Points on a hilly landscape, in no order, each with its height.
A ball rolls from a point to whichever of its 6 nearest points has the largest drop for the distance, and stops where none of them is lower. Distance is the straight distance between rows; heights are no part of it.
<660>: [142 149 200 126 175 140 143 186 106 129 208 146 177 133 159 131 125 128
 140 131 164 149 135]  (h 337)
<553>: [163 132 183 191 100 141 133 147  88 108 188 109 143  89 149 140 181 147
  83 103 155 141 122]  (h 356)
<224>: [156 141 145 104  92 149 145 117 149 126 112 138  83 160 162 115 160 167
 120 142 126 143 173]  (h 232)
<670>: [114 102 131 142 110 156 148 195  99 164 142 138 161 102 108 126 127 118
 185 144 145  99 117]  (h 191)
<953>: [127 102 106 109 159 117 104 103 129 113 104  92 114 138  86 153 124 117
 104  93  95 115 119]  (h 233)
<638>: [113  94 118 157 122 173 167 171  90 176 156 135 189  77 109 111 129 102
 183 156 119 101 108]  (h 368)
<762>: [126 156  91 114 171  97  93 121 176 137 113 139 116 157  90  69 122  28
  92 112 106 113 147]  (h 331)
<851>: [138 188  69 134  87 127  77 105 148 156 119 153 114 173 134  93  86  46
 116 186 123 100 160]  (h 499)
<328>: [152 116 136 154  94 144 171 117 147 132 133 108  74 138 148 106 187 123
 106 104 152 192 135]  (h 252)
<386>: [105 153  80 101 112  91 118  74 148 161 134  81  95 106 151  76  41 138
 101 129 110 112 152]  (h 373)
<825>: [ 98 124 149 143 118 162 142 213 105 143 146 139 139 104  95 123 141 128
 171 121 173  95 120]  (h 162)
<413>: [124 183 103  97 153 119 103 142 200 115 122 144 146 164 105  74 139  41
 125 114 137 145 146]  (h 404)
<651>: [140 125 137 141 130 132 135 115 105 131  78 162 129 131 136 158 159 158
 137 166 133  89 162]  (h 407)
<773>: [143 158  61 117 142  97 130  83 146 167 122  94 107 125 131  83  78  69
 101 128 106 102 138]  (h 294)
<100>: [123 181  77 141 130 105  93 116 168 146 106 152 108 133 121  77 107  34
 123 134 123  99 145]  (h 333)
<715>: [ 80 138 106  86 123  90 140  97 177 152 107 106  83  83 145 115  21 154
  89 125 130 100 143]  (h 480)
<908>: [117 112 136 163  76 147 168 160 130 122 120 110  91 134 131 112 180 156
 146  72 159 179 124]  (h 83)
<317>: [122 131 186 132 130 139 118 206  93 132 171 135 172 126 139 122 144 113
 179  98 160 118  84]  (h 124)
<488>: [100  88 131 149 109 164 171 198 113 153 104 166 150  91  98 148 143 134
 172 157 160  84 136]  (h 259)
<226>: [124 133 116  96 154 131  88 135 186 119 100 120 141 169  73  98 133  62
  91 101 110 112 137]  (h 367)
<836>: [ 92 122 108 117 149  96 107  72 110  82 131 130 146 111  99 185 112 150
 126 113 140 128  80]  (h 153)
<806>: [181 106 195 177  79 151  79 174  81 117 143 151 133 122 131 122 176 124
  50  88  93 138 162]  (h 642)
<266>: [150 132 153 111 126 128  90  96 119 107  93 139 114 164 151 166 136 166
 114 146  99  88 149]  (h 327)
<529>: [115 113  96  97 155  94 114  84 110 103  98  82 134 108 106 180 135 135
 113 112 110 124  99]  (h 149)
<87>: [111 113 144 168  83 149 158 173 133 125 134 113 120  89 131 118 180 157
 140  72 175 166 117]  (h 102)
<931>: [157 137 141  96 127 131  93 102 153 117  96 121 110 184 152 136 142 171
 118 146 104 127 151]  (h 289)
<66>: [164 142 119 133 103 152 153 105 144 136 112 133  55 146 139 107 188 110
 118 129  98 196 117]  (h 378)
<506>: [159 103 130 170  83 136 169 135 132 143 118 118  76 134 125 115 198 117
 109 103 133 194 119]  (h 309)
<353>: [139 104  72  99 150  97 119 109 157 151 102 102 116 113  82 128  90  88
 123  99  97 114 137]  (h 242)
<395>: [141 162  31 155 101 100  76  73 134 140 135 137 129 159 138  88  78  60
  90 178 114 114 142]  (h 406)
<234>: [ 71  89 100  96 137  91 134 116 140 102 117 115 107 116 115 156  73 159
 143 120 130 123  76]  (h 179)
<341>: [117 132 179 145 121 161 127 182 132 115 166 118 144 106 116 136 144 148
 149  89 172 146 104]  (h 90)
<588>: [173 135 159  74 105 151  92  97 138  83 152 105 125 189 150 103 174 142
 115 145  86 140 152]  (h 390)
<713>: [117 198  81 147 131 112  92 118 163 136 119 155 124 170 129  75  97  32
 116 133 163 134 168]  (h 440)
<711>: [ 67 132  99  65 147 107 142 137 161 111  83 131 103  91 140 147  37 133
 114 160 130  62 125]  (h 494)
<46>: [115 115 139 142  93 160 165 152 155 134 123 147  91 109 139 108 166 163
 147 121 169 148 140]  (h 105)
<749>: [ 99 146 123 158 160 121 144  71 115 100 137 160 174 117 135 161 105 166
 143 186 154 138 109]  (h 308)
<306>: [125 132 119 162 153 111 127  84  85 113 129 183 159 105 128 172 120 159
 124 205 129 113 117]  (h 313)
<196>: [140 125 160 128 114 127 166 143 144 146  89 139  75 142 152 132 151 155
 132 148 159 120 157]  (h 176)
<145>: [ 99 108  83  98 155  72 132 100 135 102 126  88 113 107  92 173  88 136
 149 120 114 129  75]  (h 125)
<687>: [ 80 140  81  92 141  93 145  80 175 145 118  99  95  97 148 108  50 137
 110 126 110 105 144]  (h 597)
<690>: [ 90 132 124 164 155 127 187  97 105 117 155 184 200 106 136 146 111 143
 146 207 138 136 125]  (h 279)
<880>: [143 124 149  92 147 118  82  94 141  97 115 110 146 177 120 152 148 144
 113 107  89 126 147]  (h 280)
<730>: [106 108  82  91 145  84 101  87 139 137 115  79 120 103  93 153 111 119
 116  87 102 106 117]  (h 174)
<811>: [160 101 138 203  93 156 138 148 112 107 124 116 115 117 105 122 182 108
  91  68 118 188 105]  (h 226)
<665>: [110 110 166 138  99 138 153 182 134 133 137 114 109 112 107 130 148 152
 156  85 193 143 114]  (h 172)
<58>: [112 117 132 157 102 154 155 190 133 149 105 150 134 108 108 129 148 138
 159 121 180 106 141]  (h 147)
<38>: [158 101 102 107 160 108  78 105 116 113  82 106 142 142  81 141 127 105
 103 100  97 110 131]  (h 332)
<513>: [146 112 133 138 131 133 124 114 116 128  75 166 130 140 151 171 148 166
 125 168 122 100 168]  (h 385)
<332>: [125 137 127 149 136 124 128  80  92 123 108 151 166 114 133 185 136 179
 121 180 123 106 128]  (h 439)
<345>: [161 134 151 115 108 134 125 110 137 129  86 141 101 156 150 147 136 181
 145 143 141 117 176]  (h 250)
<827>: [100 136  71 101 142  87 153  79 150 146 109 101  96  99 141 103  60 139
 113 123 115 135 145]  (h 700)
<618>: [106 116 138 131 102 134 174 159 128 156  94 157 108 110 136 117 157 159
 142 134 164 107 155]  (h 110)
<398>: [158 139 203 139 152 146 142 178  88 120 211 136 168  94 163 133 138 132
 128 112 167 153 107]  (h 122)
<967>: [136 107 144 189 106 139 163 161 138 128 141  94 109  91 123 128 188 150
 106  71 153 162 113]  (h 114)
<627>: [151 149 121  87 158  99  69 132 181 116 104 103 150 185  94 105 129  90
 112  97  88 129 146]  (h 366)
<728>: [174 102 138 199 113 162 133 140 129 117 124 113  95 137 111 132 198  88
  80  85 103 183 105]  (h 298)
<457>: [168 162 131 112  87 155 123  88 131 105 150 117  89 170 186 107 176 146
 137 137  97 182 160]  (h 325)
<841>: [166 128 143 122  98 134 156  95 142 129 132 113  64 163 171 107 177 138
 123 145 107 170 153]  (h 262)
<380>: [164 105 168 188  94 135  95 155  99 138 153 107 125 114 120 125 179 128
  79  79 138 160 111]  (h 473)
<391>: [127 120 176 162 110 124 142 179  83 118 171 106 142  87 129 135 170 146
 114  86 162 164 101]  (h 239)
<55>: [127 141 199 140 170 150 111 209  93 146 179 155 182 159 138 144 112 112
 185 119 129 122  77]  (h 18)
<460>: [156 127 147 129 134 125  90  83 102 101  80 148 146 159 131 178 134 170
 117 150 128 109 145]  (h 449)
<99>: [141 115  71 110 167 116 104 119 161 148  96 121 126 134  88 102 116  69
 101  94  91 102 137]  (h 291)
<508>: [149 121 123 107 160 105  85 107 126 115  97 110 140 147 108 184 140 144
 113 104 101 118 115]  (h 303)
<169>: [125 141 202 124 125 159 114 182  94 115 197 122 164  83 141 124 148 156
 152 103 175 146  98]  (h 302)
<723>: [ 95 104 113 159 138 131 179 104 101 140 138 188 184 108 139 127 119 148
 147 201 136 122 136]  (h 48)
<143>: [124 153  59 121 109  91 124  73 155 153 126  96  95 129 143  82  58 115
  98 138 108 123 161]  (h 314)
<161>: [118 128 175 136 136 161 117 213  89 160 177 133 169 119 126 118 109 113
 174 120 154 112  84]  (h 25)
<617>: [142 145 178 147 211 167 124 190  89 159 162 162 178 156 154 124 113 102
 175 136 103 129 101]  (h 510)
<681>: [138 114 141 120  93 144 150 133 146 126  96 112  67 142 165 122 160 173
 141 131 153 155 145]  (h 158)
<35>: [ 94 126 127 120 146  87 121  71 115  87 140 156 166 115 126 179 102 165
 137 178 157 141  77]  (h 240)
<233>: [126 117 157 153 139 167 129 187  72 174 175 125 174 146 103 121  95  97
 180 133 134  90  74]  (h 94)
<669>: [ 78 120  82  63 144  93 146  94 160 109 107 103  97  90 110 127  52 144
 139  98 127 132  88]  (h 425)
<611>: [154 110 133  99 153 109  82 111 148  91  92 117 156 185 107 145 133 130
 100  98  80 106 137]  (h 352)
<246>: [133 132 111 141 153 116 123  71  78 100 132 151 143 112 120 200 111 160
 126 151 134 128 110]  (h 241)
<792>: [135 126 164 136 158 166 115 171  72 164 170 144 187 134 136 133 101 109
 201 123 105 104  85]  (h 132)
<349>: [129 162  67 129 146 115 104 119 148 164 110 128 111 155 135  80  91  41
 115 141 117 100 144]  (h 305)
<129>: [175 148 118 125  97 151 143  90 134 125 150 127  67 160 170 105 179 113
 127 145  64 185 155]  (h 315)
<242>: [ 97 100 105 176 148 161 177 127 115 153 149 153 176  89 121 122 125 136
 171 182 119 116 137]  (h 351)
<630>: [165 155 198 154 122 134 140 172  79 111 202 121 137  98 152 138 158 122
 102 112 155 162 117]  (h 91)
<18>: [ 88 124 101  68 115  91 166 104 164 133 104 114  99  91 129 130  51 144
 125 126 107  96 114]  (h 535)
<865>: [140 111 144  87 139 136  73 125 151  97 156  93 152 182 115 101 149 116
 123 129 100 133 155]  (h 72)
<440>: [127 117 170 118 125 139 152 140 148 141  94 159 100 144 139 145 154 176
 151 155 141 132 155]  (h 175)
<88>: [151 130 127  64 109 140 102 133 159  78 175 109 157 173 145  95 172 117
 120 124  80 145 159]  (h 354)
<290>: [110 113 115 161 118 159 181 132  86 159 126 163 153  91 120 137 132 150
 160 186 124 106 144]  (h 338)
<47>: [ 88 113 119  90 141 103 138 109 109  73 142 142 151 121 108 176  81 150
 173 154 151 134  68]  (h 397)
<164>: [ 79 141 112  75 133  97 140 120 161 146  93 113 103 104 164 112  39 166
  89 146 126  93 152]  (h 467)

For each start below, name the point where the ball stops.
<638> -> <55>
<226> -> <145>
<266> -> <908>
<196> -> <908>
<660> -> <341>
<931> -> <908>
<762> -> <145>
<651> -> <908>
<332> -> <145>

Call two points neighbours if one is among the 6 nearest of the other. Go from one point of each pair to the other, from neighbour to neighbour, staying as low as possible. Name the highest point that can't be avoided.
<55>, <341> -> <317>
<723>, <55> -> <749>
<865>, <341> -> <931>
<908>, <341> -> <87>
